Each row is a point on a landscape with many valleys, with its height.
A ball rolls from a point to the lowest of its 2 nearest points, and stops where none of them is lower. Distance is the straight distance between rows; heights are no part of it.
<635> height 554: [  3 -15  29 -13 -39  15 -64   2 -12  -3  24 -24  16  43  17  -3  11   6
  13 -34]
<354> height 316: [-10 -31   6 -47  12  -1  17 -13  -2  10  14   3  -6 -47 -42 -27 -17  29
  -5  -1]
<586> height 518: [  3 -43  19 -39   3  21  25  -1  -6   6 -10  30   0 -27 -60 -21  13  49
 -22  40]
<725> height 609: [-16   5 -12  20  -9 -11 -34  15  -4   7   0  -1  19  34  13 -26  17  -3
   2 -30]
<103> height 401: [ 22   2  -3  -8  28 -33  37 -22  -5 -10  -8  19   3 -15  13   4  -6 -11
 -25  11]
<366> height 488: [-22 -18  -1  -5   4  53  20  53  -9  22  -1 -17 -22  -4 -12  -1  -9  14
 -38  -1]
<71> height 273: [-19 -27   0 -42  35 -25  14 -20 -21  -7  10  16  -1 -38 -48 -20  -3  15
  -4  22]
<329> height 581: [ -6  -2  29 -23 -14  63  40  12   3  -1 -14 -19 -23  -9 -10  28 -17  21
 -42  -2]
<176> height 556: [ 11  44 -35  25  -8  -6   7   3  15   8 -25  24   8  14 -20  -8  24   8
   6 -34]
<907> height 668: [-14   7   4  -4 -15 -10   9 -12 -14  12  12  -4  23  17  22 -30 -10  -4
 -28 -32]
<440> height 657: [ -5 -19  21  10 -23  50  12  22 -26  12  26 -21  -1  25  20  12 -18  -6
 -20 -29]
<373> height 329: [-18   6  28 -56 -10 -10   8 -29  -9  -5  37   1 -10 -25 -54 -36 -25  20
  22  -1]
<982> height 482: [-21  13   8  24 -27  -1 -44  31 -31  24   0 -57  10  45   1  -4   4 -36
  22  -5]
<551> height 337: [ 41 -12 -26  29   2  -6 -36  -8   5 -24 -42  45  14  32  13  26  20  -6
  -4 -13]
<47> height 536: [ -7 -11  25 -49  -3  37  30  20  -2   1 -25  16  -8 -24 -43 -10  -2  44
 -35  46]
<72> height 292: [-22  24   8 -44  -8  -4  20 -20  -6   3  23 -22 -20 -39 -37 -15 -11  15
  12  -1]
<290> height 242: [ 10 -33  27 -12  -8  33  27 -33  -2  16  16  16  14  -2   7 -44 -11  -1
 -40 -27]
<162> height 422: [-24  29 -20  31   2 -17 -13  21   0  -5 -37 -37  -5  17  10  31 -22 -48
  12  -1]
<51> height 691: [-16  -2  -5  17   9  18 -10  35   8  16  34 -39 -24 -14  12  20  -7  -1
  25   7]
<371> height 705: [-10  71 -19  -6   4 -29  22 -15  17 -11 -23 -11  -5  -4 -19   2 -22  -8
  24   6]
<724> height 473: [ -7 -10 -13  23  19   1  -5  22  -7  -1  17  -6  17   1  34  18  18  -4
  10  12]
<574> height 678: [ -9   0  11  -6 -23  21  25  -1 -23  12  21 -15  -1  11  19 -16 -12  -7
 -35 -28]
<81> height 501: [  5 -25  22 -29  10   0  44   2 -15   4 -21  28   0 -24 -40 -30  16  19
 -30  49]
<655> height 762: [ 16  29  -2 -31  24 -41  23 -18   4 -26   2  31 -13  -5 -27  -1 -24  -3
  12  34]
<494> height 375: [ 26  -4  -5 -40  -8 -61  33  -3  14   7  20  23 -29  -2 -19  -1 -20  -3
  31  35]
<174> height 344: [ 47 -20 -13  16  17 -50   9 -17  25 -18  -9  34 -16 -19   3  13 -14 -14
 -20  28]
<565> height 526: [ 23 -54  42  -3 -33  15 -46  -9 -17 -11  39  -9  27  41  23  -3   0  12
  -1 -33]
<804> height 402: [ 52  14 -40  19  -4  29 -23  -8  19 -37 -47  31  -3   5  -5  39 -29  19
   1   5]
<836> height 332: [ 16 -23  22 -45 -24  -8  41 -23 -14  10  16   5 -14 -34 -35  -6   4  35
  15  40]
<194> height 503: [-16   2  21  24 -22  34 -35  32 -43  14  27 -42  -2  37   9   2  -9 -34
   8 -15]
<247> height 582: [-16  -9  -3  -2 -23  -9 -54  20 -18   3   5 -20  12  34  15 -10  24   1
  25 -22]
<956> height 333: [ -6 -13  -6 -20  38 -27   6 -33   2  11  -7  35  32 -19 -10 -42   2 -11
 -25  -7]
<987> height 301: [-20   1 -30  24  14  -8 -36  11  14 -31 -32 -26   3   7  35  61 -24 -20
   6  -1]
<34> height 352: [-16 -32  14 -55  -6 -13   8 -19 -16   5  34  14  -4 -30 -63 -26 -20  30
  25  15]
<814> height 361: [-16  22 -16  38  21  -2 -30  19  23 -20 -45 -30 -10   3   7  57 -37 -34
  25   7]
<240> height 216: [-17  18   0 -34  -9 -19  30 -18   1   3   9 -28  -4 -46   2  -5  -5  12
  -5  -1]
<620> height 303: [ 14 -43   7  -1  -1  -7  15 -25 -19  28   8   8  31  14  20 -42  -6  -4
 -41 -22]
<802> height 588: [-10  29 -15  25 -12  11 -26  15  27   7 -23 -13   2  14   5  10  29   7
  44 -19]
<285> height 750: [-10  19  25  18 -31  45 -42   2  20  -4  18 -21  -4  15  18  20  13  -4
  36 -31]
<282> height 658: [ -4   6  -8  22   9   3 -14  17  26  11  28 -27  -5 -14  20  24  18   8
  47  24]
<823> height 555: [ -4   3  31 -31 -16  56  31  18   8   5 -27   1  -7 -19 -20  10   2  42
 -38  23]
<881> height 321: [  2 -39   3  11  10   6 -45   4   8  16  29  19   7  -6  25 -13  41   9
  12  -5]
<988> height 371: [ 33 -33   0  14  28 -37  17  -9   1  -8  -4  35  -6 -18  14  -4   3 -16
 -38  21]
<378> height 613: [ 11   1  29  10 -12  65  44  24   8   9  10 -18 -14  -3  13  25  -5  19
 -21   7]
<102> height 200: [-12   5 -42   8  12 -20 -28   5  12 -24 -29  -3   1   7  15  36 -19  -8
 -14 -32]
<223> height 532: [  0  33 -28  44   9  23 -23  21   6 -24 -57  -5   2  30 -14  33  -9 -16
  33 -13]
<602> height 350: [ 19 -29  15 -53 -15 -40  35 -28  -2  12  22  18 -26 -18 -33 -11  -1  11
  23  38]
<623> height 194: [ -1 -13  38 -23  -4  17  26 -47  -6  17  12  25   8 -32 -10 -43   3   8
 -31   0]
<801> height 265: [ 19 -37  -9  33   9 -17 -30  -1  26  12  13  23  -3 -12  18   5  43   1
   8  10]
<77> height 477: [ -2  -9   4 -21  21 -10  54 -13 -24  -7 -10   9   0 -32 -13  -4  16  14
 -25  35]
<727> height 379: [ 15 -10  -3  18  16 -31  -4 -32  20  15  -8  42  16  -5  -5 -42   7  -5
 -27 -11]
<650> height 460: [-29  19 -12  30 -11 -13 -36  27 -20  11 -32 -44   0  42   9  18   2 -49
  26   4]
<722> height 299: [ 27  13 -19  34  11 -22 -12 -10  15 -20 -26  40  10  14  18  22   9 -10
  -9  -1]
<75> height 297: [  8 -12   2 -43 -15 -20  34 -24   5   5  21  -8 -21 -50 -15   3   7  28
   0  19]
<503> height 743: [ 21  52 -10  -6  11 -37  20  -9  29 -11 -12  24   0   0 -20 -11  -7   3
  12  16]
<409> height 637: [-24  11 -13   9 -11 -18 -15  17 -24   9   2 -23   8  35  14 -22  -6 -21
 -12 -34]
<326> height 638: [ -8 -15  19  12  -8  71  22  37 -10   0  17 -19  -8  21  15  20  -4   8
 -20   1]
<141> height 445: [ 29  38 -37   1  -1  32 -16  -1  22 -40 -50   4  -9  10 -24  39 -56   9
   0  -7]
<884> height 435: [ 24  14  -5   9  10 -38   4 -18  34  17  14  36   2 -15 -27 -40  -4   1
  -9  -4]
<218> height 430: [ -3 -36   4  10   7  35  15  35   0  25  23   2   0 -11  10 -11  -3  19
 -32  -3]
<916> height 491: [ 18  33 -36  33   6  51 -17  13  17 -35 -56   2   1  16 -18  39 -39  -5
  21  -1]
<312> height 626: [ -1  23 -18  28   4 -10 -26  10  42   3  -2 -12   3  -7  10  29  22  10
  51  15]
<904> height 599: [ -7  49 -22  25 -22  -7   6   0  12   6 -22  -3  17  27   6  -6   8  -3
  12 -28]
<308> height 310: [ 40 -40 -10  45  14 -46 -17 -12  24  -5   2  25 -16 -16   1   3  16  -9
  -7  21]
<496> height 504: [ 21  43 -19  21   3 -16 -10  -5  25  12  -3  38   6   0  -6 -29   9  12
  -3 -19]
<697> height 345: [  9 -64  11  -8 -20  11  12  -6 -23  28  16  -4  22  17  25 -19 -10  13
 -40 -21]
<387> height 300: [-26  11 -26 -14  17 -31  -8  -6 -12 -22 -30 -17  -3  -8  11  20 -23 -24
 -23 -23]
<64> height 158: [ 11   5  20 -17  -6  -9  22 -35   7  12  22  23  -7 -28 -10 -44  -3  10
 -14   8]
<777> height 492: [-13 -29  -2   8  13 -13 -26  18 -26  -2  10  -9  19  34  38  14  35 -12
  28  15]
<336> height 362: [-38   9 -13 -17   0 -22   4   4 -33  10 -16 -41 -14  -3   5   7 -18 -40
 -29 -18]
<578> height 374: [ -1 -37   7  17  13  25 -12  23  -2  17  41  14   1  -8  18  -7  21  11
  -3  -3]
<151> height 302: [-10 -21  -1 -30  37 -32   8 -27 -10 -21  -4  26  12 -31 -25 -24  -7  -4
 -24   1]
<758> height 561: [-28  29 -21  35  -1   8 -27  14   4 -11 -46 -18  -1  32   0  18  24 -19
  55  -7]
<266> height 771: [-15  29   7 -46   8 -39  21 -11 -18 -18  19   8 -14 -12 -43  -9 -15   1
  31  31]
<390> height 790: [ 11   4  29  18 -23  48  27 -12  16  -2  32 -14  -8  -5  35  43  -7   2
   0 -21]
<882> height 438: [  1  -1 -13   8  32 -23  17   2  -3   3   8  -1   7 -13  28   7   1  -6
 -14   8]
<377> height 502: [  5 -31  23   3 -14   5 -19  17 -35   4  26 -26  20  38  39   2  30  -1
  23  15]
<416> height 780: [-27  40  -3 -34  17 -27  18 -13 -18 -22  -3 -16  -6 -25 -30   1 -12  -6
  18  23]
<231> height 511: [ 23 -50  31  -8 -29  23 -28   0 -27   0  34 -11  16  37  29  -3  22  12
   5   0]
<318> height 369: [ 39   0 -32  24  13  22 -38   2  18 -31 -44  50  -1  14  -5  32   3   8
  16  -5]
<385> height 730: [-23  20  18   9 -22  38 -55  13   9   9  -3 -39 -17  25  10   0  22 -28
  47 -11]
<775> height 252: [  6  21   7   7 -11   1  16  -9  19  17  27   6  -4 -14  15 -22  -1   6
 -11  -4]
<118> height 654: [-12  62 -24  13  -1  -9  23  -6  18 -14 -45  -5   9  17   4  11  -7 -13
  14  -8]
<389> height 244: [ 25  10  -6  35  11 -30  -6  -8  19   0  -3  37   8   9  22 -13  27  -9
  -1  14]
<549> height 772: [ 16   7  38  18 -19  39 -11 -14  22  -7  40 -10 -10   9  30  28   0  -2
  21 -30]
<281> height 405: [-36   4  -8 -12  14 -12  17  14 -37   2  -6 -17   2   2   8 -15  -4 -21
 -37 -18]
<333> height 446: [-29   0  -1 -27  29  -5  44  -1 -37  -8 -13  -4   9 -14   1 -10   5 -10
 -22   6]
<710> height 173: [ 11  14  -2  29   0  -8  -3   0  20  13  24  16   3  -2  22 -13  27   2
   8   5]
<414> height 716: [-29   8   4  23  -3  14 -31  28   2   9  17 -43 -17   6  18  14  23 -23
  35   0]

For each start below, name the point where the ball stops.
<329> | <102>
<549> | <710>
<916> | <710>
<503> | <71>
<907> | <801>
<231> | <801>

Call two points neighbours if one is among the 2 nearest of the other. Go from one point of each pair to the other, from neighbour to neighbour, staying as low as possible. Name the highest point that can't be avoided.
<64> and <710> | <775>
<102> and <801> | <326>
<801> and <710> | <390>
<240> and <71> | <34>
